Points on a hilly landscape, in no order, each with its height.
A ball rolls from a point to the lowest of its 5 nearest points, and stops where none of them is lower. Distance is the straight distance between rows; heights are no part of it.
zipek: [  1 -22  -3 -15   6 -12  -7  12   5   4   5 -11  -5   5   6  -9  15 -18
  23 -17   0  -8 -15   5  11 -18]  h=442
ludu: [-23 -27  -7  30   5  -1   8 -11 -13 -14  14 -25   2  31  15   7   5 -12
  -8 -15   8   9 -55   8  -3 -14]  h=451
zes: [ -7 -45  -7 -40  -4 -14 -15  14  -5  -7   8 -14 -11   0   9  -8   3  -6
  16  -7   9 -10 -38   1  18 -22]  h=587
zof: [-14  25  -7 -20   7   2 -10  -6  17   2 -24  31  14 -23  11  16 -31  -1
  24  46   8 -25  21   2  13 -15]  h=454
bur: [ 30   7   8  23  -7  -6  -9  16 -22  16  14 -18 -10   7  22  11  -6  27
 -28 -19 -28   5  19 -10   7  11]  h=463
diz: [-23 -14  -8  -1   2 -13  -1 -19  21  -7 -10  -4  -4  22 -15 -11  41 -37
   1 -14  -5 -10 -31   1 -10  -2]  h=227
zudif: [  5  14   3 -14 -10   9   6 -14  64  -6  -3 -22   0  -2  -6  -3   6  24
 -15  28   2 -29  29  -6   4 -21]  h=547
Mulis: [ 13  -5  14  29   5  10   1  -5 -62  -8  13   6   9  -6 -15   0 -41  17
  -6 -29 -10  33 -19 -12 -12  28]  h=458
Mifop: [  3  18  -3 -17  -2  12   4 -20  61  -7   2 -28 -10 -10 -11  -6  15   1
   1  25   5 -21  33  -9   2 -15]  h=504
duna: [ 41   0  -1  32  -4  21   9  -4  15  -9 -11   9  11  10 -13 -31 -11  30
 -37   9  21  30  33 -21 -19  44]  h=429
Naled: [-27  17  -8 -18   2  -3 -10   0  29   2  -7  21  -5 -25  -5   8  12 -26
  35  33  -9 -17  24  13  11  -1]  h=448
sek: [ 35  -8  14  47  12   4  15   4  14  10  -3  11   4  29 -21 -19 -14  19
 -40   8   7  19  13 -10  -4  26]  h=441
moba: [ 10  -2  12  12   3   4  17  13 -35   3  12 -14   0  10   3  -1   3   8
  -4 -31  -4  27  -1   1   2   3]  h=254
ligaf: [-31 -25  -6 -26   4  -9 -13  21 -27 -15  16  11  -5  -8   6  10  16  -8
  33   3  21  10 -39  12  -8 -12]  h=540
kabe: [-12 -14  -4 -17   6 -10  -5   9 -15   0  12 -11  -7   9   0   0  22 -17
  24 -16   5   1 -34  16  -8 -12]  h=499
fize: [-18   5   5  23   4  21   9 -16 -58 -15   8   7   0   2  10  10 -21  -3
   2 -25  12  37 -40  14  -9  21]  h=503
Tam: [-11  18  -3  17  -4   4   8 -20  26   8  -5  -7   0  23 -37  -8  32 -24
 -21   9   1  15   8   3 -15  -3]  h=327
tepil: [-34   4 -19 -14   3 -23 -13  -5  15  -6 -14  36   2 -19 -26  19  23 -15
  33  21  -9 -21  -7  20   6  11]  h=482
Dakip: [ -5   0   5 -26   3  15 -10   0  -5  -6  -3   9   9  -8  23  14 -31  -5
  35   4  13 -20 -11  -6  20 -36]  h=518
Ler: [-13  19  -9   5   1   7   2   5  -2  -1   2  11  -8   4 -13   0  27 -32
   7  -1   3   6  15  15 -17   7]  h=274
gev: [-26   2   8  -4   2  -5   4  17 -34  -3  12  -4  -7 -11   9  19  10 -13
  15 -26  10  24 -22  16 -12 -13]  h=683
vamo: [-24  11  -1  16 -12  24   0 -14 -66 -10   2  12   9 -17   6  12 -22  -6
  14 -31   5  36 -28   8 -14  18]  h=543
tuvu: [  8   7   2  -3  -9  13  -1   8 -42  10  20  -8  -8 -17   6  14 -12  13
  -5 -33 -18  15  12  -8  -5  14]  h=393
Dem: [ 10 -20  23  49   2   4  13  -4 -10 -15  19  -2  15  30  -6 -19 -38  26
   3 -14 -18   3 -18 -12 -14  30]  h=584
zulo: [-25  -2 -17 -25   2   7 -15 -17  16  -9 -31  30   7 -27  19  31 -25 -12
  37  43   3 -14  -3   3  20  -6]  h=472
vidit: [ 27  20  19 -26   0 -17   1   4 -31  -7   8 -12  -3 -19  37  16 -41  17
   9  -6  -2 -19  10 -16   5 -29]  h=542
Palak: [ 18 -20   0  -6  11  -7  -4   1  27  24   3 -28  -3  18  -5 -11  25  -8
 -26  -4 -19  -9   8   6   6  -8]  h=304
luz: [-14 -25 -25 -28 -10 -11 -22 -22  34 -12 -23  31   3 -27 -14  10  -8 -18
  26  31  -2 -20  -7   4  28  -3]  h=494
Dipe: [  7  47   6 -20   3  23  -1 -11  13  -5  -1  23   8 -18   9  -8 -16   3
  14  25  17 -24  28 -17   3  -6]  h=568
kati: [ 38 -18  20  36 -14  -1   0  30 -25  11  -2  10   5   2   2  -4 -11  26
 -36 -14 -28  20   0 -24  -1   5]  h=456
deneb: [ 15 -17  14   2   5 -23   2  36 -32  18  16 -30  -9  -4  13  10 -13  26
 -18 -36 -17   4 -18  -1  11 -19]  h=527
nav: [-18   1 -11 -20   0  -7 -13  -2  19   3  -3   8   1 -20 -23   3  17 -28
  19  16   8 -12  11  11  11   5]  h=468
lotap: [-29  -8  -6 -17  -2 -24 -18 -16  22  -7 -17  37   4 -33  -1  20  -2 -15
  33  30   7 -20  17  26  18   5]  h=465
fufot: [-37  -6 -11  13  -9  -4   8  -6 -34 -29   1  -2   4   9  16   9  12 -15
  11  -5  22  19 -53  11 -13  -5]  h=342
redep: [  3 -30  -8 -34   3 -13 -13  -2  14   1  -6 -18  -5  15   7 -17   3 -13
  18   2   1 -19 -10  -1  17 -16]  h=548
tesul: [ -2   5  10 -26  -8  -7   4  18 -55   3  32 -18 -13 -35  22  15 -26  16
  14 -29   5   7  -1  -4   1 -12]  h=253
Kiza: [ 20   2   5  13  -7   9   3   6 -25   6   4 -10  -2   8   3  -2  -3   8
 -10 -24 -12  14  12   1  -6  18]  h=271
Tego: [ 27  15  17 -13   4   9   2 -20  55   1 -16 -23   1   2   3 -18 -13  40
 -29  24   8 -41  13 -15  -1 -22]  h=557
Difu: [-20  15 -14 -14 -11  -2 -10 -23  58 -16  -6   5   7  -8 -45  -6  50 -12
  -3  27  -6  -9  15  -4  -7  -3]  h=486
fudit: [ -8  27   1 -20   1   3   6  12 -13   2  10  17  -7 -10   7   3   2 -11
  16  -8   3   2  30   3  -4   6]  h=255
Pasas: [-10 -33 -27 -28 -10 -13 -12  -8  19 -13  -5  33  -4 -17   5   6  -4 -16
  39  24   6 -25 -27   0  28 -10]  h=525
todu: [ 16   4  -2  -5   6   2  -2  -1  31  11  14 -21 -11   7  -7  -6  13  -1
 -20   7  -2  -9  30  -1   4   7]  h=321
fulo: [-10 -38 -18  50   4 -14  22 -24  18 -27  25 -16   2  35  -7 -15 -11 -30
  -7  -8  -5  -1 -38  -2  13  11]  h=595
saval: [-14   7  -5  36   6  10  15 -32  27  -7  -8   2   1  38 -17  -7  32 -39
 -24   0   2   6 -15   4  -9   3]  h=378
Fev: [ -4 -30  -3 -31 -29   5  -2 -24  72  -8   0 -11 -10  20 -24 -19   6  -8
   3  23  -9 -28  -2 -21  19  -7]  h=389
mobo: [-25   6  -8 -24  -9 -14 -16 -18  52  -8   3  10   5 -17 -39   0  32 -18
  16  32  -8 -17  18  -3  -3  -8]  h=426
Bero: [ 23  27   5  -3   3   5   2  -3  31   9   6 -14  -9  -7   2  -3   1  14
 -14   8   9  -8  40 -11 -13   5]  h=355
Zepes: [-10 -32  -7  44  10 -11  13 -19 -10 -29  18 -18  11  28   6  -8 -13 -22
  10  -6  -4  24 -38   9   7   0]  h=423
Sebi: [-26  30  -7  -8  -7  -2   2  -3  39   5   1  17   4 -22 -21   3  21 -18
  14  30   9  -1  39   9  -3  11]  h=439
Tuv: [-46 -34   6 -41   7 -16 -10  31 -42  -8  12  -5 -16 -12   6   6   8  -2
  21   8  23   7 -51   3  -7 -12]  h=497
gede: [-43  -5   4   2   4  -1   6  -5 -45 -14  -6   9   6   2  17  11   1 -19
  16 -16  17  26 -43  15 -16   7]  h=414
butan: [ 28 -12  13  47   3   0  17  10 -25  -4   3  14  15  25 -14 -21 -34  27
 -12  -9 -13  17  -9  -9  -7  19]  h=549
ruzi: [ -3  26 -10  32   1   8  10 -25   9 -17  -2   5   2  17  -4  -8   5 -25
  -8 -11  -1  11 -16  18 -10  15]  h=530
Loro: [ -7  40  -6 -22  -6  13  -1   6 -22  -6  14   8  -4 -22  26   2  -6  -4
  11  -4  -1   1  46 -16 -13  26]  h=305
gebe: [ -4  15  -2  -3  -3   4  15   0  43   5  10 -19  -5  -1 -10  -4  35   4
 -21  17   5   2  39  -4  -3  -8]  h=412
zorus: [-15  -7 -20 -24  -2 -11 -20   0   7 -10  -8  30  12 -24  10  15  -7 -21
  46  28   7  -5  -5  18  21  -8]  h=490
Tilaz: [  1 -25 -13 -31 -31   6  -7 -27  49  -8 -23   6  -3   9 -10   0  -5  -9
   9  29   0 -31 -13 -17  25 -24]  h=470
Meker: [-14  58  10 -30  -1  19  -4  -4  25  -7  -6  13  14 -25  14   7 -17  24
  14  21  13 -22  45  -5  -6  14]  h=609
Golen: [ 22  -8   2 -14  12   1   0   2  16   1  10 -32 -14  11   8 -13   8  -2
  -6  -9  -8 -22   9   1   3 -17]  h=341
Pak: [-35  -3 -10  -4   2 -24  -9   5 -17  -7   2  19  -3   1  -2  12  29 -30
  30   2   5  -1 -23  20 -19  -5]  h=620
fulis: [-17 -24  -1 -43   3 -11  -5  24 -32  -6  13  -1 -12 -27   9   8  -5   1
  32   9  24   9 -31  12  13 -27]  h=316
Kinu: [-16  11 -13   8   3  -5   3 -15  17  -1 -11   7   0  18 -25  -3  43 -40
  -4  -9   3   0  -9  12 -15   2]  h=331
neku: [ 31  31  14  -9  -7   5  14  -9   5   8   0 -23  -6  -4  27  -3 -26  33
  -9  11  11 -23  35 -21 -11   9]  h=575
megu: [-13 -15   4  22   6  10   7   1 -35   0   2 -10  -2  14   7   8  -7   7
  -9 -30  14  29 -34  10   0  -7]  h=455
tesuv: [-27  40   3 -15 -16   9  -7  -3  18  -3   6   9   8 -32  -9   3  10  -9
  13  22   3  -4  55  13  -2  22]  h=406
kifu: [ 21 -26  15  28  14  -5   1  21 -12  22  -2 -18  14  31  -9  -2  -5  22
 -29 -27 -22  10 -26   4  -1 -11]  h=517
nel: [  1 -29 -11 -31 -11   9 -12  -7   9  -4  -2  12  -5   3  18 -12 -14 -21
  20  11   8 -28 -13  -3  21 -32]  h=578
zor: [ 10 -23   1   9  21 -10  -4  14  -2   9   6 -23   0  19   5  -4  27  -4
 -13 -26 -16  -5 -24  20   4 -14]  h=569
mufo: [ 11  25   5 -20   1  22  -4 -14   9  10 -17  17   6  -5  18  -1 -24   2
  10  23  21 -33  11 -16   7 -30]  h=526
lut: [ 21 -33  12  30   6 -14   3  33 -13  23   8 -12   7  17   9   0  -3  28
 -37 -22 -37  12 -20   4   4 -14]  h=523
Nik: [ -3  30  -6 -10  -6  15   8 -10  28   4  11 -15  -4 -22  13  -2  -8  10
  -3  16   6 -14  40  -7 -11  10]  h=303
tazog: [ 30  49  16 -23   8  21   4 -17  17   3 -17  15   5 -15  11   2 -20  21
 -10  22  15 -26  12 -21  -4 -27]  h=582
mobir: [ 32   2   2  26   5  17  10 -11  -8  -2 -10   9   5   6 -15 -13 -16  20
 -28  -2   6  19  20 -16 -18  41]  h=409
mazu: [ 18  58  10 -23   5  20  -6  -3  -1   7 -25  32   9 -29  16   8 -31  17
   1  17  22 -16   8 -23  -1 -15]  h=588
Pafib: [ 36 -14  29  41  -2  -4  14   5 -11 -11  -2  17  20  32 -11 -39 -19  49
  -9  -1 -11  -8  -1 -30 -31  52]  h=626
kiv: [-40   5  -7  14  -4  -5   3 -38  31 -11 -16   0  10  22 -34   1  45 -29
  -4   4   5  -5 -18   6 -15  -1]  h=302
Pusam: [-13   1  -8 -10  -2 -10  -5 -18  34   2  -2   1  -3  17 -27  -7  40 -28
   5   8  -1   2  -9   3  -9  -7]  h=229
sirab: [ 19   8   0  10  -7   6  18 -12  45   3   2 -34  -7 -11   4  -2  19  44
 -28  15  14  -2  41 -16 -13   0]  h=500
Zizad: [ 15  13  -5  23   5  25   9 -11 -29  -5   2   8   4  22 -17  -1 -15  -3
 -18 -13   6  30   3  -2 -12  29]  h=432
ril: [-33  43  -5 -14 -10   8  -7  13 -11  -1   0  29   4 -30  12   0   4 -21
  22  11  -6 -12  48  11   1  32]  h=362
fes: [ 45 -14  11  37  -5  -1  -2  23 -22   8  -2   6  -4  10  -3  -9 -18  28
 -36 -15 -11  24  17 -21  -1  22]  h=422
gugi: [ 29  -6  -6  29 -13  -5  17   8  30  12 -11 -16   3  -3  -2  -6  11  51
 -37   9  19  31  43 -24  -3  21]  h=462
mefat: [-48   7 -14  -5   3 -21  -4   7 -15  -7 -16  38   7  -1  -8  13  31 -33
  34   3  12  -5 -21  26 -14  14]  h=577
Vepak: [  5  -7   0 -34  -5   1 -15 -10  37   3  -9 -10  -9  11   7 -20  -3 -10
   7  15   3 -34   2 -17  22 -31]  h=550
Siz: [  3   9  -4   7   2   0   2  -6  11  11   8 -20  -8   7 -12  -9  24 -16
  -8  -4   6  -1   9  12  -9   0]  h=233
potu: [-16 -34 -10  28   5  -8   6 -11   4 -11  -4 -13  -1  47   3  -7  14 -24
  -3 -13   3   3 -51   0  -3  -5]  h=466
pasaz: [-19  17   0  15  10   8  10  -7 -21 -17  -4   6  11  16  -2   1   6 -17
   2 -15   4  18 -22  13 -10   4]  h=425
Nuzib: [ 33  -9   7  33  -7 -13   3  25   9  29  -8 -19  -6   8  21 -11  -1  38
 -37   3 -21   9  28 -14  -5  15]  h=395
Kun: [-35   8 -11  -2  12 -10  -7 -17  10   4 -12  25   1  -7 -19   8  41 -34
  19   9   0 -10 -19   9 -12   5]  h=440
luta: [ 11  21  -3 -23   2  24  -5  -5  -9   3 -11  38  11 -17  30  18 -26  -1
  32  18  13 -15  -4 -12  11 -31]  h=480
Lugem: [ 12  45   6 -30  -8  13   3 -11  -6  -2  -9  27  11 -24  23  11 -35   4
  23   7  11 -37  21 -11  -3   1]  h=539
dok: [-13  14 -11   1 -14  -2  -3 -20  51 -12  -3 -12   6   1 -44  -4  54 -12
 -22  11   2   2  17  -3  -8 -10]  h=436
Peba: [ 35 -13  16   7  10  -5   4   5  30  22   7 -31  -9   5  15  -7  10  19
 -37   5 -15 -20  18  -7  -1 -10]  h=343
tibog: [ 17   7   5 -10  11  -1   6  -5   9   8  11 -15  -7   1  15  -2 -13  -5
   0   5  -9 -15  28 -13   5  -9]  h=328
Gesu: [  9 -30  -2 -21  -7   2   2 -11  49  10   7 -29 -10  12 -21 -21  24 -12
 -16   6 -10 -27   9  -5  16 -16]  h=275
Runa: [ 29   2   7   6   2   0   9   4  -6  13   8 -21 -11  -4  12   4   2   6
 -14  -5  -2 -12  37 -16  -7   3]  h=403
Lar: [ 37   4   9  30   0  14   5   1 -41 -12   4  20  10   8 -15  -9 -33  26
 -19 -20 -17  29   0 -17  -6  30]  h=493
Paveb: [-10 -40 -23 -31  -7 -13  -6   6  17 -17   1   9 -12  -2   4   2 -13 -13
  31   9   7 -18 -32  -4  18 -28]  h=507
voder: [ 36  26  12 -11   5  -5  -3   0 -18   7   7 -18   5  -6  36   8 -45  30
 -12 -12  -8 -25  15 -18   0  -8]  h=580
fifo: [-10  40  -6   2  -9  19  23  -6  17   2  -4  -3   3 -27 -11  -1  15  11
 -17  15  20   8  55 -10 -12  25]  h=382
lugag: [ 24   1   4   2   6  -7  12  -4  43  13  -4 -42   2  -1  11  -3  10  41
 -44  11   5 -18  32 -13 -11  -3]  h=424
Pazi: [  7 -32   8  41  10  -2  11  -3  -3  -2  -3 -16  11  47   9  -7  -2  -5
 -19 -25  -8   4 -45  10   5  -2]  h=491
subo: [ 12  -3   0   1   9   3   4  11 -27   5  -1 -14 -10  17  10  -2  18  -9
   0 -24   1   8  -6  14  -5 -11]  h=481
renu: [ 41  -2   8  18  -1   5   1  15   6  13  -2  -5  -4   6  20   4  -4  41
 -33  -8  -6  13  31 -23   5  23]  h=431
Dubul: [ 11  -2   6  41   9  25  16 -13 -16 -21   8   6   9  26 -11  -7 -25   0
  -3  -6  -5  19 -15   1  -9  34]  h=538
lum: [ -9 -16 -14 -29 -20  -1  -5 -15  62  -7  -8  -7  -5  -3 -43 -11  10 -15
   9  17  -4 -24  11  -9  12 -12]  h=377
Laguv: [ -1  28 -13  14 -20  15  18 -17  29  -5  -2 -14   7 -24 -15   1  18  30
 -20   9  25  28  57  -8 -20  24]  h=452
Tuver: [-20  -5 -40 -29 -12  14 -28 -28  12  15 -55  32  -1 -15  24  53  -7  -8
  14  30  -2 -14 -25   2  19  -6]  h=510
zovat: [-18  30  -4  10  -6  10  11 -12  30 -10  -1  -5  -2   0 -27  -5  34 -10
 -15  19  16  21  33  -1 -16  17]  h=179
Vuz: [-19 -40  -4  11   6  -6  -2   7 -17   0   5 -25   1  26  11  -2  25  -5
 -16 -28   5   9 -59  10  -9 -16]  h=479
Doma: [-13 -33 -14 -39   3 -18 -16   6  -7 -13   7  20  -7 -25  26  12 -11  -8
  43  15  13  -5 -32   2  23 -25]  h=437
mepu: [ 36 -14  10  26   0  -2  -2  28 -23  28   4 -14  -8  11  10   6  -4  18
 -22 -31 -21  15  -7   3   0  -3]  h=475
Bezop: [  7  13  -2  10  -8  10   7  -7  47  -7   6 -21  -4  12 -38 -10  46   1
 -25  17   9   7  21  -7 -13  -2]  h=375
vifod: [ -6 -30  13   9   6 -10  -1  24 -17  12   4 -30  -9  19   1  -7  17   2
  -6 -27  -7  15 -52  17  -9 -12]  h=516
kuvus: [  1  19  -6  -8  -5  25  -8  -5 -67 -11   4  18  10 -30  -4  -6  -9   1
  -9 -15 -11  38  27 -13 -14  38]  h=478
sotu: [ 33  23   9   6   3  -5  16   0  46  11  -8 -33  -4  -4  13   2   2  48
 -42  15  19 -23  36 -19 -22   5]  h=435
rofe: [ -4 -10  -9 -18 -13   8  -8 -17  27   3 -16  17   5  -8  15   0 -25 -13
  26  27   6 -21  -7  -9  29 -28]  h=528
bimir: [-24   3  12 -33   1  -5  -5  24 -47   6  15  -2  -7 -35  13  21 -11   3
  30 -12  12  18 -16   8 -12 -15]  h=345
ran: [-10  -1   1 -29   2  -8  -1  18 -24  -3  21   3  -6 -17  11   1   2 -25
  28 -13  11   3  -2   7   4  -9]  h=619
vor: [ 12   4  12  -4  -9   2  -3  17 -56  22  22 -13 -13 -18   5  13 -23  18
  -4 -28  -9  26   5  -1   0  11]  h=353
Vaki: [-12   0 -19  23   4  -3   1 -18   3  -1  -1   0   3  29  -4 -13  20 -30
  -1  -8   4   5 -28   8 -16   6]  h=394
nudor: [ 13  16   3 -18   2  30   2 -17  39  -3 -12 -12  -5  -3   4  -6 -11  17
  -9  37  16 -31  10 -13   0 -34]  h=562
zis: [ 10   8  -9   5   8   8  -1   6 -13  13   5 -10  -7   6  -4 -10  16  -8
 -12   0  -5  15  20  -5  -8   5]  h=105
Nogur: [ 30 -18  20  53  12  -2  14  25   1   4   2  10   9  30   1 -22 -13  17
 -28 -19 -26  14 -25   0   8   4]  h=522
kugi: [ -4 -13 -12 -19 -15  13  -5 -25  43   6 -30  19  -2   5  -1   0  -3 -23
  22  36   5 -28 -16 -23  23 -23]  h=524
kapa: [ -3 -12   8 -24  -8 -17   7  19 -38  10  27 -15  -4 -11  14   4 -10   7
   7 -20  -4  11 -16   2   8 -21]  h=483
duta: [ 18 -20   6  37  10  -2   1  18   4  31   0 -13   0  27  -2 -11  10  16
 -42 -11 -28  10   1   6   2   2]  h=552
Mas: [ -5  27  -8  -4   5  11  14  -6   8   8   3  -4  -2  -4  -4  -2  18 -12
   0   3   4   7  25   7  -6  12]  h=199
dar: [-32  -9  -4 -16 -14 -25 -15 -14  43  -7 -18  25   5 -16 -38   6  23 -18
  18  29  -9 -30   8   4  15  10]  h=459
Mesi: [-11 -16 -20 -23  -4   3 -23 -19  19  -9 -32  31   2 -16  16  16 -18 -19
  36  30  10 -16 -11   7  33 -21]  h=492
kove: [-37  24  -4   6  -4  -3   0   1 -25  -6  -5  32   2  -5   9   5  20 -25
  22 -20  -3  11  -5  30 -12  15]  h=720
biveg: [ 16  46  10 -28   4  15   4  -3  -6   1   1   2   0 -19  29   0 -41  17
  -5   4   8 -23  18 -16  -2  -1]  h=541
ninaz: [-14 -30 -13  -2  10  -3  -1  -7   0   7  -1 -17  -5  21  -4 -11  40 -27
  11 -16   1  -5 -27   9   1 -14]  h=239
fupo: [-24   2 -10  40  11  -2  13 -22 -24 -23  -1   7   9  15  10   0   2 -32
  11 -14   9  28 -36  23  -6   6]  h=81
Femom: [-29  13  -2   2 -11  -9  -6 -24  34  -9 -17  11  10  -8 -46  -2  48 -27
   4  19  -9 -17   5  12 -10  -4]  h=402
sopo: [ 31 -32  14  36   4  -5   5  25 -24  14  -8  -6  13  14  -9  -3 -20  19
 -30 -21 -21  20 -12  -3   6  -4]  h=487
zila: [  1  17  12   3  -5  17   4   7 -32  -1   2 -11  -5  -1   4   4   4 -14
   5 -21   3  15  -5   6 -12   0]  h=477
nado: [ 34 -14   5  21  -6 -11   4  28  -5  11   6 -27  -7  15  16   6   4  23
 -40  -9 -21   3  18  -4   3   6]  h=430
futor: [ 27   7   3  26   7  10   3  10 -13   2  12   6  -2  16 -10 -14  -8  13
 -29  -9  -5  20  17  -6  -6  17]  h=365
Nuv: [-37   0  -1 -11  -1 -29 -15 -16  26  -8 -32  32  12 -22 -45  15  39 -14
  21  24  -3 -24  10  11   8  23]  h=474
rufu: [  6   7   4 -11 -21  -9  -7  16 -56   4  16 -21 -10 -19  19  26 -41  27
  -1 -19 -13   1   8 -19   1   0]  h=347
Lari: [ 36   3  10  18   2 -23   8   9  38  26  -8 -24   1  11  33  -7  -7  52
 -40   7 -17 -24  18 -24  -8   3]  h=228
ganeg: [  2  -9   2  55  14   1   9 -26  15 -11  -1  -6   6  47 -11 -11  -8 -15
  -7  -3  -3  11 -25   7  -5  16]  h=611
malu: [  9  31  -1  11  -3  23   3  -4 -33 -14   1  13   4   6  -7  -8  -5   0
 -20  -5   3  25  16   0 -17  31]  h=419
zugen: [-33  37  -2 -15   7   8 -10  -2  25  -4  -7  24   3 -35  -9   4  -9  -6
  26  33   7 -10  34   7   9  -2]  h=434
pog: [ 12  28 -13  17 -11  16   8   0  34   4   8  -1  -4   1 -18 -16  20   9
 -29   6  15  30  41  -7 -12  25]  h=376
kupi: [-16  -9  13 -36   0  -8   4  18 -35   5  20 -11  -7 -27  19   4 -34  15
  22  -8  22   1 -15   2   3 -26]  h=80
mezon: [-38 -12  -8 -29   6 -22 -13  24 -27 -14 -10  27   6 -24   5   9  22 -12
  41   0   7   0 -26  26   0  -6]  h=704
duzok: [ -4  -4   7  10  -4  23   0 -11 -79  -3   1  10   3 -15  -5   7 -35  23
  -7 -24  -2  40 -10  -4 -15  25]  h=488
Filir: [ 36 -23  11  30 -13 -19  -4  43   6  22   4 -15   3  12  18  -3 -18  30
 -47   0 -40   3   3 -12  -4  -3]  h=438
Milu: [ -7  20   4 -17   6  -2   5  -5  24   0   3  -8  -8  -7   1 -15   4  -8
   7  21   0  -7  31   2  -1  -6]  h=249
deba: [ -7  21  -1 -12  -2   2  -7  21 -32  -9  12   2  -3 -23   4  15  -4 -16
  24 -17   3   7  11  18  -4   3]  h=411
teg: [-16  29  13 -25  12  15 -10  -2   3  -1  -3  26  15 -27  22  15 -24 -10
  37  32   6 -16   8   7  14  -6]  h=453
lero: [-19   8  -8 -23   3  -7  -3   9   7  -4   1  23  -3 -16   0  -5   7 -16
  34  12   7  -4   4   7   7  -8]  h=476
nazu: [-23 -33 -26 -35   2 -12 -19   8  -8 -30 -15  40  -3 -24  11  26  -7 -10
  44  27   2  -3 -25  22  25  -6]  h=502
kegi: [ 13  -5  11   5  11  -5   0   8  15  18   6 -23 -10  15  10 -11  10  -4
 -29 -10 -11  -3  16   0   7  -9]  h=269
Kod: [  3 -12  18  19   8   1   5  26 -45  16  14 -17  -8  11   0  16  -8  14
 -19 -33 -14  28 -28   5   4 -11]  h=415
luzo: [ 18  19  -7   8   6  14  13   3   1   6   5 -11  -9 -14   6  -1  11  18
 -19   2   9  14  46 -17 -10  30]  h=408
tivu: [ 28  10  -4  18  -8  11   2   9 -38  18   9   1  -5   5   0  -4  -3  24
 -20 -20  -7  24  31 -14   3  20]  h=373
tis: [ -6  32  -4  -5 -11  10  -2  -6  32   1  11  -2  -3 -27 -11   7  22   4
  -8   9   8  -4  42  -1  -8   4]  h=360
mak: [ -2  -4  11   4  -2   5  -3  19 -64   9   8 -12  -6  -5  -6   7 -15  20
  -9 -33  -4  31 -20  -7 -11   5]  h=410
sesep: [-10  32  -2  -3   0  17  -2   1 -32  -4   0  23  -1 -17   4  -4   0 -13
   6 -15  -6  22  17   6  -1  26]  h=344
Disol: [-25   5  -4 -29   3 -16  -7  17 -19  -9  -1  26   9 -27  13   8  -7 -16
  47  15   2   1   3  29  14 -11]  h=551
Pize: [ -7 -13  15 -17  -3 -21  -6  29 -58  22  19 -33 -10 -20  16  15 -40  35
  -9 -36 -11  19  -5  -6  -3 -22]  h=447
tavep: [ 26  -6   7  13  10   3   4  10  12  15  -2  -9  -9  22 -14  -8  13  -7
 -23  -7 -13  10  15   3   0   0]  h=212
dak: [ 11 -35  10  10   8 -21   8  34 -21  17   1 -30  -2   3  11   0   6  12
 -24 -27 -18   8 -34   4  15 -16]  h=597
Zufa: [-38  -4 -12 -10   0 -39 -28 -22  10  -7 -30  40  11 -26 -32  26   8  -8
  42  32   8 -20  18  35  26  21]  h=489
Baf: [ -4 -23  -5 -10  -1 -11  -3  -7  33   9  -2 -23  -7  28 -20 -21  34 -27
  -1  -2   2 -10 -10   7   5  -5]  h=137
ves: [-19 -43  16 -35   6 -22  -3  27 -24   5  24 -24 -10  -5   1  -8   4  14
   2 -14  11   3 -45   9   8 -20]  h=646
biv: [  2 -25 -10 -35  -8  -6  -9   0  25  -5  -4   7 -11   3 -14  -4  11 -31
  18   5   3 -30 -15  -4  12 -21]  h=560
Pek: [ 13 -13  19  29  16  -3   6   4 -29   0   6   0   8  26   2   0 -13   3
 -12 -24   0  17 -26   9   0   8]  h=413
fesuv: [ 27 -18  28  49   7  -4  16  15 -14  -5  -4   8  13  29 -12 -25 -25  31
 -24  -5 -12  13 -16  -7 -10  12]  h=556
buz: [ 10 -21  10  50  15  12  21  -4  10 -19   4  -1   2  48  -9 -16 -25  14
 -14 -16  -5   0 -21   1  -4  14]  h=624
rolu: [ 26  -2   5  21 -10  17  -5  10 -60   7   2  -4   0  -5  -8   1 -28  27
 -13 -25 -15  30   5 -10   1  10]  h=417
pigo: [-37   6 -10  -5   5 -33 -24  -3  -8   0 -22  41   8 -16 -12   9  22 -18
  40   8   8 -14 -12  41   2  15]  h=553
voza: [ 15 -23   9 -24  10 -12   0   9 -11   5   8 -19  -4  -4  20   2 -12  -5
   8 -18   3 -15 -16   4  18 -30]  h=636
vimoz: [  2  23   9 -21   8   6  -2   5 -18 -10   9  16   4 -21  30  13 -36   4
  18   0  -5 -24   6  -5  10 -23]  h=511
Bolut: [ -3 -12 -10  26   7  -2  -5  -8  -1  -1  -2  -8  -3  34   7   3  17 -29
   1 -16   4   7 -38  21   3 -14]  h=372
tif: [ 12   0  -8  29  15  10   6  -1   1   2  -1   3  -1  32  -6 -10   1 -13
 -20  -9   3  15 -13  10  -8  17]  h=529
fut: [ -7 -12 -15 -25  -9   4 -13 -20  42  -6  -8  13  -4 -14 -12   6  -2 -26
  27  29  -8 -20  -2  -5  17 -15]  h=519
Dibu: [ 15  -3   3  47   9  18  18 -12  21  -2  -3  -1   6  39  -9 -12  -2  -4
 -24  -1  -3   9  -7   5  -7  14]  h=495
tiv: [ 19   1  16 -21  -4 -17   5   9 -25   9  18 -28  -4  -6  25   7 -28  22
   5 -27 -15 -19   1  -1  10 -24]  h=612
giriv: [ 25 -14  24  31  -2  12  -2   9 -50  -9  12  12  15   8 -14  -6 -46  44
 -12 -14 -20  11 -11 -23 -16  31]  h=498
kag: [-24 -16 -26 -32   1 -21 -23   7   1  -2 -16  34   4 -22  -5  20   3 -18
  40  20   3 -16 -18  17  12   1]  h=515

Call two points neighbours if one is among the 5 nearest of the other. Go from one point of each pair to the other, from neighbour to neighbour, staying as low as possible. Name the highest point that can't be avoided.
Baf / zis: Palak
zis / zovat: Mas
Lari / Baf: Peba
kupi / zovat: tuvu
moba / zis: Kiza

For each start below, name the point where the ball stops.
Zufa: Baf
nel: kupi
Dem: kupi
lut: Lari
kifu: Lari
pigo: Baf
tazog: zis
